A landscape with many valleys, sampled at points; each row gives a point and its height.
A ball rolls from a point to the lowest of its 4 nearest points, and stops where none of them is lower. Distance is the straight distance between rows; heights are no part of it.
Tal (h 83.4): [ 1.06 -0.06 -1.36  2.04  2.38  0.73  1.02  1.55 -0.58  0.40]
zato (h 64.4): [-0.26 -0.10 -0.43 -0.14 -1.35  1.89  0.96  1.52 -0.01 -0.04]
zunol (h 62.8): [-0.88 -2.84 -1.65  2.20  4.57  2.01 -1.92  0.10  0.39  0.43]
susat (h 75.7): [ 1.95  4.39 -1.01  1.17  3.95 -2.80 -1.44 -1.55 -1.80 -2.84]
vuni (h 71.6): [-1.04  2.20  3.07 -3.72 -6.30 -2.61 -0.07 -2.34  1.11 -2.18]
Limom (h 47.7): [-2.87 -3.16  0.71  0.94 -2.20  3.53  0.35  0.82  2.83 -1.48]
bopop (h 92.0): [ 3.75  0.90 -3.47  4.18  7.55 -1.41  1.05  1.36 -3.21  2.98]
zub (h 59.9): [-3.41 -6.17 -0.92  0.47 -0.43  4.32 -3.68 -0.84  2.12 -1.37]
vaz (h 52.4): [ 0.78  3.83  2.46 -2.41 -0.49 -4.34 -0.84 -1.99 -0.68  0.72]
bir (h 66.2): [ 2.31  4.79 -0.34 -0.82  1.52 -4.41 -0.36 -1.65 -2.12  0.46]
pudoz (h 56.6): [ 2.65  2.51  1.57 -2.93 -0.33 -4.06  0.56 -0.33 -1.41  4.33]
seba (h 87.8): [ 1.54  0.73 -2.77  3.04  5.23 -0.16 -0.22  0.43 -2.20 -0.22]
zimaf (h 71.4): [ 2.55  3.34 -0.11 -1.65  1.18 -3.51  0.34 -0.71 -2.17  2.54]
reve (h 30.7): [ 1.50 -0.24  2.02 -4.04 -5.03 -1.02  2.22  0.98 -0.26  5.62]
feri (h 41.6): [ 1.99  0.40  1.01 -2.76 -3.44 -1.62  1.43  0.88 -0.47  5.13]
pumap (h 80.2): [-0.08  4.24 -1.67  2.23  4.56 -1.93 -2.12 -1.78 -0.62 -5.30]
Vil (h 73.9): [ 3.02  0.72  0.07 -1.14 -0.70 -0.60  1.98  1.87 -1.21  3.22]
labez (h 84.0): [ 4.10  2.36 -1.07 -0.40  3.74 -4.37  1.00  0.36 -3.20  4.58]
Tuzu (h 80.4): [ 1.62 -1.61 -2.77  2.95  4.25  1.16  1.11  1.88 -1.42  2.19]
vid (h 39.1): [-1.64 -2.28  0.65 -1.34 -5.29  3.51  1.53  1.70  1.70 -0.31]
mip (h 88.7): [ 3.94  1.79 -2.03  0.67  3.78 -2.17  1.17  0.98 -3.06  2.82]
Fof (h 80.5): [-0.03  4.29  1.57 -1.04 -1.37 -3.43 -1.39 -2.75 -0.70 -3.89]
Fufes (h 56.8): [-2.49 -5.74 -0.99  1.50  1.29  4.20 -2.56 -0.55  1.57  0.32]
Moz (h 84.4): [-0.97  1.88 -1.85  3.52  6.47 -1.04 -3.67 -2.82 -0.08 -5.53]
tadip (h 60.7): [-2.70 -1.19  0.09  1.41 -1.24  2.36 -0.91 -0.68  1.59 -3.69]
div (h 90.1): [-1.67  0.25 -1.31  2.63  4.42  0.72 -3.11 -1.79  1.15 -4.57]
febo (h 41.9): [-2.37 -0.12  1.49 -1.18 -5.94  2.37  1.18 -0.19  1.68 -3.33]
vugug (h 71.3): [-3.62 -2.91 -0.34  1.55  1.00  2.08 -3.71 -2.34  2.64 -4.69]
Noka (h 62.9): [-0.32  4.43  2.86 -3.33 -1.81 -5.18 -0.94 -3.70 -0.21 -0.83]
damap (h 73.8): [ 2.07  4.57 -0.13 -0.39  1.68 -3.51 -0.96 -1.75 -1.18 -2.56]
nuz (h 49.5): [-1.81 -6.38 -0.80  0.98 -0.97  5.11 -0.57  1.98  1.85  2.69]
Megov (h 65.7): [-2.38  1.28  1.91 -1.03 -4.10 -0.20 -0.12 -1.57  1.47 -5.36]
pum (h 40.0): [-0.14  0.70  2.60 -4.28 -5.14 -0.94  1.62  0.53  0.52  2.67]
toli (h 21.5): [-1.05  0.57  0.75 -0.24 -1.01  0.81  0.22 -0.09  0.68 -2.86]
kiti (h 51.2): [-1.30 -6.57 -1.44  1.22 -0.04  4.90  0.37  4.08  1.38  4.10]
toboz (h 72.1): [ 1.12  3.24  3.38 -1.98  1.83 -7.00  0.97 -2.35 -1.06  5.50]
Ref (h 50.6): [ 0.37 -5.58 -2.15  2.74  3.76  3.08 -0.19  2.41 -0.62  3.58]
mep (h 21.8): [-0.31  0.13  1.03 -0.90 -4.60  1.22  1.44  0.42  0.39 -0.77]
pini (h 44.7): [ 0.13 -1.36  1.36 -2.79 -6.74  1.87  2.89  2.62  0.79  3.42]
runo (h 54.5): [ 0.33 -1.50 -0.34 -0.46 -3.49  2.61  2.54  2.60  0.35  2.43]
teki (h 87.0): [-2.25  0.74 -0.36  1.76  2.04 -0.18 -1.85 -1.36  1.05 -5.41]
Nul (h 70.8): [ 1.84 -2.63 -1.89  1.93  2.92  1.40  1.83  2.89 -0.81  3.12]
pid (h 72.9): [ 0.58  6.05  1.25 -0.79  1.10 -4.92 -2.39 -3.53 -1.11 -3.53]
tate (h 35.4): [-0.46 -5.62 -1.40  1.94  1.58  4.31  0.27  2.45  0.55  2.51]
pokod (h 54.4): [-3.45 -0.14  3.05 -3.76 -8.47  1.12  1.45 -1.22  2.11 -4.43]
segav (h 35.5): [ 0.44  2.15  1.94 -2.90 -2.73 -3.07  0.84 -1.27 -0.34  1.97]
Tokor (h 36.9): [ 0.19 -4.20  0.23  0.06 -3.13  4.54  3.53  4.53  1.17  3.70]
Pader (h 82.6): [-1.68 -0.73 -0.68  1.96  2.37  0.48 -1.41 -0.69  0.52 -3.80]
rega (h 33.8): [-1.31 -1.18  0.57  1.03 -0.11  2.34  0.43  0.35  0.85 -1.69]
kika (h 89.3): [ 0.95  2.86 -1.09  0.35  1.32 -0.96 -0.09 -0.75 -0.87 -1.76]
kep (h 24.1): [-0.26 -3.03 -1.25  1.91  1.99  2.75  0.22  1.32  0.92  1.04]

Where does a ball stop that starts at each point below?
labez | segav
mip | segav
kiti | kep
vid | toli
teki | toli
Fof | segav
pumap | segav
Vil | reve
Limom | toli
pokod | toli
seba | kep
